Each row is a point on a tangle of strands that fork and nearly touch. The rows are in no order.
In the rows, 128 means zero.
Two points are linked if the straight distance between their rows is under 46.7. Some points are linked to none.
(1073): [133  70 139 100 149 110 106  91  75]
(406): [126 139 107 117 125 116  61 163 138]
(176): [143 135 117  95 125 129 162  50  98]
(324): [116 165 132 127 133 155 112 147 110]
(865): [124  91 128  97 133 126 110 133  76]
(244): [ 86 117 133 172  89 117 205 118 146]
(1133): [149 142 102 124 117 182 148 151 133]
(1085): [126 137  98 105 116 135  78 161 135]
(120): [ 97 143  93 150 101 157 132 107 190]
(408): [112 134 160 116 152 122  93 148  71]
(30): [113  97 121 173 125  90  80 129 183]
(1048): [125  77 145 105 153 131 127  84  68]
(1178): [138 136 104  98 109 150 154 130  92]
(170): [ 66  94 142 170 123 135 125 107 149]
(792): [121  88 148 106 147 140 139 101  56]
(1087): [114 167  99 109 114 151  93 148 137]
(461): [155 167 173 100 159  97 159 151 178]
(1118): [104 153 166 130 154 140 107 146  74]
(210): [ 87  87 151 175 145 138 113 119 157]
(791): [165 111 134 137 131  78  86 164  89]
(1153): [123 117 127 107 135 144 108 148  88]
(656): [165 160  98 128 112 170 164 148 158]
(969): [163  89 133 127 131  73  98 141  76]
(1056): [125 149  89 149  98 157 154 109 199]
(624): [152  78  99  95 115 107  98 142 101]
(586): [ 63 125 116 160  93 127 153 103 157]
(1129): [ 90 108 100 149 110 135  92 118 188]
(541): [119 141 146 105 132 133 148 110  58]
(27): [165 153 186 152 166 128 189 138 153]
(323): [104  56 126 173 130 142 117 128 180]
(43): [104 109 129 165 134 101  73 129 175]
(139): [176 112 135 161 137  85  90 169 104]
(545): [148 148 101 108 108 160 158 143 110]
(182): [120 126 146 139 148 140  86 156 127]
(500): [112 162 118  92 116 130 117 127  81]
(934): [ 55 111 129 165 104 127 138 105 151]
(454): [137  77 101  87 125 111 100 110 100]
(482): [128 142  71  78  88 147 122 129 111]
(73): [149 159  92 143 101 160 162 123 199]
(864): [128 175 177 163 158 153 156 128 110]
(1158): [134 107 110  89 140 142 115  46 106]
(708): [108  85 157 176 157 132 101 129 157]
(322): [154 187 161 129 139 120 170 142 127]
(1136): [120 133 141 157 110 102 197 103 189]
(54): [ 79 137 103 159  81 121 169 101 171]
(33): [122 129 136 126 143 153 104 156 105]
(1061): [139 198 123  98 115 107 155 130 101]
(926): [166 171 160  94 137  89 178 148 120]
(264): [134 178 152 154 135 121 164 112 174]
(201): [131 119 109  90 125 138 141  61  90]
(301): [134 166  96  82  97 121 150 107  93]
(317): [128 141  76  85  99 152 107 145 119]
(717): [141 184 111  85 103 105 159 112  94]
(321): [ 83 145 128 153 132 136  92 114 160]
(1116): [144 169 185 166 162 151 174 130 119]
(194): [103 164 175 148 159 150 112 136  94]
(97): [158 135 121  91 119 112 187  64  98]
(742): [ 71  97 126 170  92 139 185 120 139]
(277): [159 166 190 154 162 134 187 138 128]
(723): [157  73 140 121 138  79 105 128  75]
(196): [138  81 111  95 148 137 101  57 111]
(1102): [121 118  90  79 110 117  91 132 100]
(980): [ 91 161 116 143 125 144  90 121 163]
(601): [157 177 172  88 151  87 164 156 148]
(362): [ 85  85 102 154 107 118  98 122 183]
(1042): [111 188 129 124 126 143 113 137 110]
(319): [103 135 116 162  92 119 187  98 183]
(939): [160 141 192 138 172 117 188 141 173]
(543): [134  77 138 106 142 102 103 122  70]
(1199): [117 120 155 110 143 140 138 119  55]
(459): [129 153 130 150 133 172 140 136 140]
(607): [110 176 173 157 156 151 134 126 110]
(526): [125 117 108  89 117 138 138  86  84]
(435): [125  65 122 171 138 145 104 136 182]
(671): [150 109 139 175 141 101  78 155 156]
(883): [142 113 142 128 145  99  84 164  93]
(55): [139  90 147 180 151 114  88 143 159]
(1110): [112 134 102  82 112 121  99 121  84]
(1070): [129 119  94  91 111 101  76 152 103]
(34): [112 124 146 152 153 133  79 144 140]
(342): [128 150  79  80  89 131 143 106 101]
(901): [150  79 115 170 137 130  90 156 186]
(232): [ 99 122 134 154 142 128  75 135 162]
(223): [158 117 135 159 143  96  76 166 135]
(124): [144  85 148 148 161 159 110 170 119]
(220): [124 207 131 115 118 127 132 132 108]
(92): [162 163 153  96 132  93 186 130  98]
(831): [157 153 152 103 125 107 185 114  84]
(365): [151 150 170  97 162 102 163 151 195]
(853): [168  81 102 113 121 109  96 165 109]
(693): [143 176 148 156 135 138 164 122 158]
(616): [105 170  99 128 115 150  93 134 160]
(884): [135 153 150 105 131 116 175  95  62]
(230): [ 70  75 119 169  99 147 160 120 150]
(1173): [135 165 161 147 134  96 172 113 190]
(1065): [138  74 103  88 130 114  99  85 105]
(1009): [171 130 126  75 123  90 196  83 114]
(145): [ 83  62 118 167 111 147 135 122 167]
(463): [141  97  92 100 116 170 133 149 106]
(990): [130 127 108  94 111 146 145 113  80]
(590): [162 159  92 134 107 172 163 141 181]
(1039): [139 172 141 152 136 159 157 131 145]
(774): [154  83 114 154 140 145  90 171 172]
(1057): [128 112 150 118 148 106  88 155  78]
(973): [128 135 161 144 136  91 188 112 198]
(397): [ 87 126  91 149 101 149 116 106 189]
(801): [134 130 108 103 119  91  66 162 114]
(782): [177  89 109 137 129 117  92 176 135]
(1013): [158  87 114 133 136 143  98 180 148]
(995): [136 138 120 139 130 182 136 148 141]

A fork is a point with three links, a tip a point with one. Leave the first point through the second and follow the links. Name the first fork or tip that comes.
(590); (73) | (362)
(607); (864) | (939)
(323); (145) | (244)
(717); (301) | (317)
(693); (1039) | (1133)
(454); (1065) | (201)
(708); (55) | (791)
(541); (884) | (365)

A fork is a point with three links. Follow the links from the first point to the second and name the forks in between, in order.
(865); (791) | (543)
(1153); (616) | (33) (232)
(139); (1118) | (791)
(1178); (73) | (1133)

Follow the links from the first point to the second, and from the first to the third. Name the last point that the two ways share.
(990); (1065); (97) | (201)
(590); (990); (264) | (1133)
(120); (459); (1178) | (1133)
(671); (723); (408) | (791)
